Each row is a point on a tangle of strands that fork, close into loops and nearly touch. The rows are in no order.
In the rows, 128 means zero.
Two points are linked if the straight distance between their rows is under 123. Some points are linked to none.
K_944: [126 145 104 116 152 113 202 101 121 172 120 118  93 121 128 106 130 169
 169 172  84 113 152 129 121 109 125 112 108 148  87 163 159]
K_370: [ 87  98 145 129  96 169 120 113 123 104 109 138 160 202  92 104 140  88
 133 131 163 138 140 130 122 182 109 140 127 185 152  71 116]
K_670: [121 125 139 134  97 168 105 124 111  87 116 137 171 223 104  99 138  90
 135 115 160 130 137 171 132 197 137 142 161 179 149 103 128]
K_859: [ 74  54 163 134 123 134 154 156 162 121 145  80 129 127 134 154 117  87
  82 167 147 148 129 117 102 130 115 150 127 151 160 105 105]
K_908: [ 99 102 115 121 178 122 147 143 120 207  98 112 120 186 110  92 139 150
 137 156  68 136 158 120 140 111  97 108 130 129 106 133 149]
K_126: [142 156 128 110 145 109 163 120 126 175 134 113 104 111 108 122 113 153
 160 168  66 112 145 118 154 120 163 134 112 156 102 143 143]
K_904: [124 174 116 100 100 125 117 115 118 156  89 124 135 198  89 105 139 136
 173 106  88  90 132 150 188 131 155 174 151 165 116 111 112]
K_564: [164 171 131 119 100 163 116  94 181 160 109 109 128  59 167 119 119 155
 152 113  88  73 128 112 165  49 177 140  96  90 125 115 110]
K_799: [120 140 100 123 103 122 148 109 138 150  83 141 106 125 155 117 127 152
 145 130 124  74 100 137 133  79 116 160 109 114 119 162 126]
K_989: [146 182 144 116  99 155 181  78 145 154 120 126 102  78 151 134 108 198
 161 119 101  82 124 119 105  74 206 155  64 119 113 127 150]
K_591: [125 131  65 146 150 134  94 119  97 100  88 152 127 151 162 112 176 142
 143 107 148 110 100 159 116  94  60  92 141  80 131 188 144]
K_931: [ 78  54 187 143 112 156 114 173 172 122 141  99 145 128 147 172 123  87
  80 163 160 159 127  99 108 150 111 160 142 135 149  68  79]
K_586: [113 119  96 142 195 117 107 141 111 201  87 114 110 169 142 111 156 139
 145 144  72 125 152 121 140  91  87  81 145  80 104 155 141]
K_164: [109  68 156 127 135 115 188 120 142  92 177 107 126  72 111 162 106 115
  85 165 139 162 154 102  72 160 127 124 115 149 146 139 145]
K_572: [129  87 127 123 123 117  84 164 119 120 114 134 134 135 123 162 144  89
  90 140 171 114  98 125 115 157  65 118 125 102 149 129 102]
K_678: [137 121  96 127 146 130 124 127 104 105 122 128 127 151  95 123 156 132
 132 139 150 132 133 154 116 162  86  79 137 132 125 153 149]
K_67: [111 108 103 114 116 147 175 111  90 121  98 129 148 229 124  64 134 139
 120 108 125 129 166 171 117 116  96 111 194 149 140 149 174]
K_638: [ 86  45 124 129 137 131 141 141 120 162 113 107 127 170 115 123 134 112
 104 141 136 134 143 123 106 129  64  93 129 133 151 139 146]
K_561: [106 122 125 126 115 119 150 161 174 125 151  94  98  73 175 157 106 147
 119 146 124 117  91 132 118  23 149 165 127  99 104 149 115]
K_634: [160 196 128 105 105 108 143  88  85  85 171 167 137 115 126 110  64 144
 177  82 132 114 126 123 121 131 187 160  99 149 116 123 157]
K_523: [163 149 110 137 184 122 123 115 128 149 137 128  97  70 124 143 161 136
 139 181 110 135 140 117 125 114 109  70  97  91 120 175 130]
K_733: [107 120 107 108 107 113 152 127 145 119 118 118 116 118 133 127  88 126
 118 143 122 100 110 117 131 108 135 178 112 146 133 143 129]
K_691: [107 109 118 112 157 120 198 110 118 190 127 116 117 172  97  83 124 144
 147 163  77 140 177 125 121 122 117 104 129 166 107 141 168]
K_717: [166 171 128 138 116 127 115 114 158 137 152 119 122  46 158 128  92 148
 120 111 101 116 110 103 163  72 178 134 105 101 126 124 112]
K_983: [ 84 133 100 102  82 123 170 112 125 145  72 123 134 216 134  78 128 137
 133  92 129  73 145 158 143  99 111 190 171 154 124 131 136]
K_256: [108 118  90 121 122 112 130 134 110 146  68 128 125 205 131  89 139 139
 135 103 122  86 120 143 146  96  93 146 167 123 112 148 141]
K_827: [153 109 168 170 130  99  85 148 152 130 173 131 136  49 158 168 101 106
  70  76 170 167 124 102 131 198 147 125 155  96 124  85  78]
K_940: [116 130 118 116 104 143 193  94  82 101 124 136 146 194 117  70 130 115
 134 121 145 146 175 181 104 143 118 104 167 192 149 136 172]
K_728: [102 128 113 115 110 117 135 128 136  86 143 121 118 115 136 120  74 104
 101 120 130 116 115  94 146 151 161 206 111 147 153 101 129]
K_66: [188 167 116 127 128 131  99 105  78  57 157 153 149 121  92 136 137 124
 157  99 140 135 144 154 113 193 162  91 128 154 116 131 146]
K_626: [140 124 107 136 190 111 107 141 118 180 110 109  99 118 122 133 167 129
 153 175 105 136 146 126 136 114  90  61 117  86 114 168 129]
K_935: [143 181  85 125 159 136 172  96  83 130 102 145 119 164 154  84 157 175
 177 118 105 114 148 170 109 114 120  88 163 119  88 183 174]
K_773: [104  88  79 114 141 134 150 128  97 135  80 129 133 220 147  70 137 149
 131  93 106 114 149 141 117  90  74 125 180 118 117 161 162]
K_292: [162 148 127 118 155 114 157 102  97  91 174 154 127  78  78 153 129 144
 138 144 132 155 158 107  89 181 137  87  89 142 109 158 170]
K_220: [131  92 160 128 108 129  70 159 136 137 114 146 141 141 123 174 150 102
 106 147 163 138 103 122 105 184  49  92 145  94 125 104  57]
K_241: [134 112 143 121 156 106 178 121 120 111 184 122 129  69  89 145 102 134
 110 166 108 167 162  94  94 171 144 114  94 161 110 142 160]
K_583: [175 216 110 127 128 157 136  75  93  52 138 197 140 103 120 110 147 163
 165 105 144 138  94 155  89 120 132  97 112 121 142 162 166]
K_157: [128 184 110 111 133 138 204  81  96 131 119 157 105 132 133  93 139 172
 189 148 114 107 149 151  97 106 133 118 119 142  91 172 181]
K_302: [ 96  64 142 126 140 115 174 157 157  86 187  95 121  63 139 179 111 121
  83 168 148 161 141 124  71 113 105 120 116 121 148 161 142]
K_863: [143 114 121 138 148 117  54 170 114 177  68 120 119 140 142 130 186  97
 130 129 134 111 108 124 154  92  71  86 147  62 142 151 106]
K_490: [175 153 147 151 162 137 137 127 176 120 173 130 120  10 170 137 125 153
 118 127 109 173 114  98 113  44 150  87 105  72 136 143 123]
K_133: [146 169 137 148 113  95 120 116 142 125 171 118 127  66 145 121  69 141
 130  70 101 125 115  96 167 113 194 158 100 124 134 103 127]
K_499: [ 95 118 170 122 132 125 116 141 159 127 173  98 138 127 128 143  84 109
 114 113  99 157 142  89 170 169 199 203 110 167 145  52 108]
K_658: [145 175  86 124  92 140 129 109 104  86  85 157 141 178 160  85 150 159
 150 101 140  87 106 191 139 117 140 146 167 146 125 167 146]
K_134: [175 104 149 123 153 117  99 134 135 130 162 150 122  62 117 201 137 132
  89 155 143 152 138 117  98 186  96  62 120  89 108 145  94]
K_598: [ 95 113 138 140 121 108 148 119 138  74 175 118 115  88 152 120  61  91
  94  85 137 149 133  91 128 181 173 194 111 154 151  78 147]
K_102: [ 98 150 149 103 114 123 129 130 151 158 148  96 132 151 112 138  87 124
 140 136  82 125 134 102 189 147 185 214 108 170 142  75 106]
K_484: [ 90  94 177 133 116 159 100 129 151 119 148 133 146 143 130 140 101  86
 105 125 135 152 143  80 149 204 160 172 105 162 133  33  95]
K_489: [138 154 113 118  99 138 130 120 104  85  94 138 155 211 131  81 136 122
 144 107 146 113 129 191 148 165 142 157 180 182 145 133 153]
K_852: [ 70  74 130 127 104 139 100 157 121 152  60 117 159 235 121 106 150 100
 112 107 150 128 113 115 133 129  71 134 148 133 146  98 135]
K_69: [145 131 140 121 132 133 107 129 116 126 148 139 148 156  70 132 124 109
 141 133 122 137 142 126 144 193 160 132 103 172 115  91 124]
K_825: [117  96 132 127 121 115  94 179 145 130 108 114 127 126 142 157 121  92
  88 144 156 116  91 104 147 134 119 169 135 110 159 111 102]
K_27: [121 102 128 134 139 107 129 198 154 119 176 104 110  74 154 173 128 124
 103 152 149 146  95 132 114  52 126 138 142  86 129 162 111]
K_93: [162  89 182 133 156 124 100 181 157 155 170 127 129  92 121 202 137 121
  95 171 138 170 131 107 118 164 117  95 141  98 113 122  73]
K_166: [169 147 126 125 123 144  96 122 102  81 140 144 162 175  85 127 138 111
 146 109 140 138 134 160 132 213 157 121 139 172 119 107 124]
K_818: [124  83 142 134 153 111  87 198 131 206 112  99 109 122 161 149 170 106
 126 159 117 138 109 127 134  86  82 105 151  74 138 165 121]
K_140: [131 184 103  97  82 137 151  94 119 150  91 134 124 163 127 109 129 160
 170  96 119  56 143 158 158 104 169 179 131 153  99 129 125]
K_202: [143 154 114 121  99 153 123 100 160 159  81 136 113  93 171 128 127 163
 147 113 120  67 101 123 151  49 148 150  98  94 125 137 103]
K_214: [117 169 137  95 109 124 105 125 128 154 117 124 147 174  86 122 104 120
 159 122  96 103 131 118 195 139 176 197 118 162 133  84 107]
K_371: [133 133 165 121 136 120  86 167 156 186 127  97 134 137 100 148 134 122
 124 162  89 140 122 108 190 124 166 145 121 136 127  94  97]
K_786: [ 73  33 128 137 116 126 159 131 127 131 132  92 119 141 128 128 122  89
  87 157 152 137 135 130  83 117  71 120 125 142 182 144 142]
K_623: [106  85 152 130 115 142  82 154 135 162 100 149 157 191 108 158 161 124
 121 138 146 143 117 130 115 178  47  65 136 114 115  92  88]
K_464: [177 138 154 150 162 116 121 162 162 135 186 105 117  37 134 160 126 135
  96 141 128 170 129 102 138  82 171 104 133  86 112 136 114]
K_939: [104  69 155 128 146 113 110 227 154 166 162  86 113 105 149 175 165 106
 120 164 141 148 107 141 110  84  92 121 163  87 132 166 117]
K_425: [158 171  69 155 164 140  97  95 104  98  81 138 121 145 148 100 188 150
 163 116 137 112 119 160 131 105  96  71 155  95 127 181 140]
K_672: [135 153 129 115 139 111 114 141 147 189 102 100 111 124 118 127 126 138
 143 156  68 106 126 113 186 102 156 150 121 139 116 118 107]
K_118: [178 213 121 122 121 168 151  62 104  89 110 192 127 106 136 106 132 176
 189 104 120 105 106 154  82  87 153 122 100 118 113 149 154]
K_247: [ 83  74 152 138 103 159 108 108 132 132 123 141 167 192  94 137 145 118
 131 146 147 151 139 142  93 189  51  57 139 140 124  92  93]
K_311: [ 81  99 158 127  88 180 111 101 144 105 135 140 148 178 107 113 117  84
 130 134 158 141 157 101 131 193 140 165 103 183 147  43  94]
K_556: [165 119 132 126 147 115 106 124 124  89 166 166 116  42 130 183 133 144
  82 138 165 154 121 106  95 150 105  75  88  82 136 169 126]
K_42: [ 87  95 128 126 111 106 148 163 167 166 113  80 102 113 173 149 125 145
 125 153 104  82 100 140 134  47 120 172 142 113 124 159 117]
K_675: [149 154 126 144 170 129 146 116 148 132 145 136  99  45 158 148 135 162
 142 169 102 147 106 117 102  62 123  99  88  94 133 178 135]
K_641: [142 131  99 126 135 123 124 127 123  72 144 165 120  72 133 150 113 125
  96 131 170 136  97 112 106 132 107 120  84  99 150 154 140]
K_145: [125 100  92 141 141 121  68 162  94 135  67 135 126 170 148 120 175 108
 125 103 149 101  96 147 135 103  52  96 158  75 132 158 134]
K_644: [134 130 161 179 135  89 107 160 158 124 188 108 122  50 155 150  98 102
  84  71 153 177 124 103 150 163 189 144 142 115 131  80 111]
K_289: [156 130 150 137 143 118  85 149 132 151 156 122 140 107 100 149 109 103
 104 128 113 145 134 103 168 166 177 135 110 137 121  85 104]
K_764: [156 160  91 128 132 135 122  98  91  44 140 178 131  95 105 135 144 143
 130 116 171 147 106 137  85 144  96  84  91 116 139 170 163]
K_7: [113 146 143 159 126  87 141 139 152  94 187 116 122  53 157 138  68 124
  92  85 129 159 113 103 141 133 186 166 111 128 133  98 140]
K_380: [ 93  90 173 138 119 130  95 191 166 113 142  99 129 125 154 170 113  87
  68 126 160 149 108  97 144 152 139 190 147 122 150  60  91]
K_857: [118  89 154 149 137 118 106 136 143  95 153 144 129  78 154 177  89  99
  65 101 168 153 126  94 110 207 124 145 125 116 125  75  97]
K_653: [188 176 129 126 158 122 118 101  76  83 165 149 134 105  76 132 149 145
 176 132 120 147 156 130 106 171 154  72 109 140 108 150 161]
K_927: [164 158  93 133 128 123  87 121 111 124  89 140 127 131 103 111 149 122
 140 130 127  97 117 136 166 111 126 123 138 118 127 139 120]
K_14: [160 170 110 130 165 133 136 111  91 132 106 133 131 179 119  83 169 155
 177 125  89 135 160 180 139 146 137  74 169 147  95 155 161]
K_199: [152 175 159 186 116  91 138 100 171 111 178 154 126  25 169 110  88 142
 116  54 123 178  82 107 116  99 171 123  90 101 153 112 145]
K_545: [174 107 174 140 160 118 104 198 158 161 178  98 125  61 123 178 145 125
  96 146 141 177 137 108 134 106 149  95 166  78 108 125  76]
K_320: [ 87  59 133 138 117 157 142 105 108 141 114 124 145 199  90 113 146 117
 111 128 153 156 156 147  89 156  65  71 144 149 145 114 127]
K_801: [158 200  93 130 109 162 142  74 112 110  84 171 127 141 154  94 157 173
 179 101 133  81 106 171 114  85 144 125 127 126 105 155 139]
K_511: [151 196 121  96  78 151 156  78 123 142 116 148 121 117 134 118 105 175
 177  90 120  60 130 144 139  96 198 177  89 131 104 126 141]
K_187: [107 122 108 132 110 119  93 153 113 129  55 126 145 212 109 106 151 104
 128 114 143 107  98 140 159 129  95 146 160 133 137 119 128]
K_230: [ 81 135 121  94  79 136 183  90 126 120 105 133 138 189 113  80 104 104
 144 115 139  96 150 145 139 125 135 201 151 186 148 110 135]
K_597: [ 93 123 135 115  98 141 189  80 106 125 134 130 134 183 102  69 118  89
 140 132 141 134 169 156 117 139 135 152 146 201 160 105 150]

How many points has the smallest loop of links through each point below? Write 0 if it is on no loop.
K_202 -> 9
K_157 -> 0
K_583 -> 27
K_623 -> 11
K_773 -> 7

A fork is a point with three links, a tip a point with one. Leave the first point through the second and follow the links. Name the first fork or tip that comes.
K_764, K_641 -> K_944
K_675, K_490 -> K_670
K_591, K_145 -> K_42
K_598, K_728 -> K_7
K_42, K_561 -> K_425
K_370, K_311 -> K_989
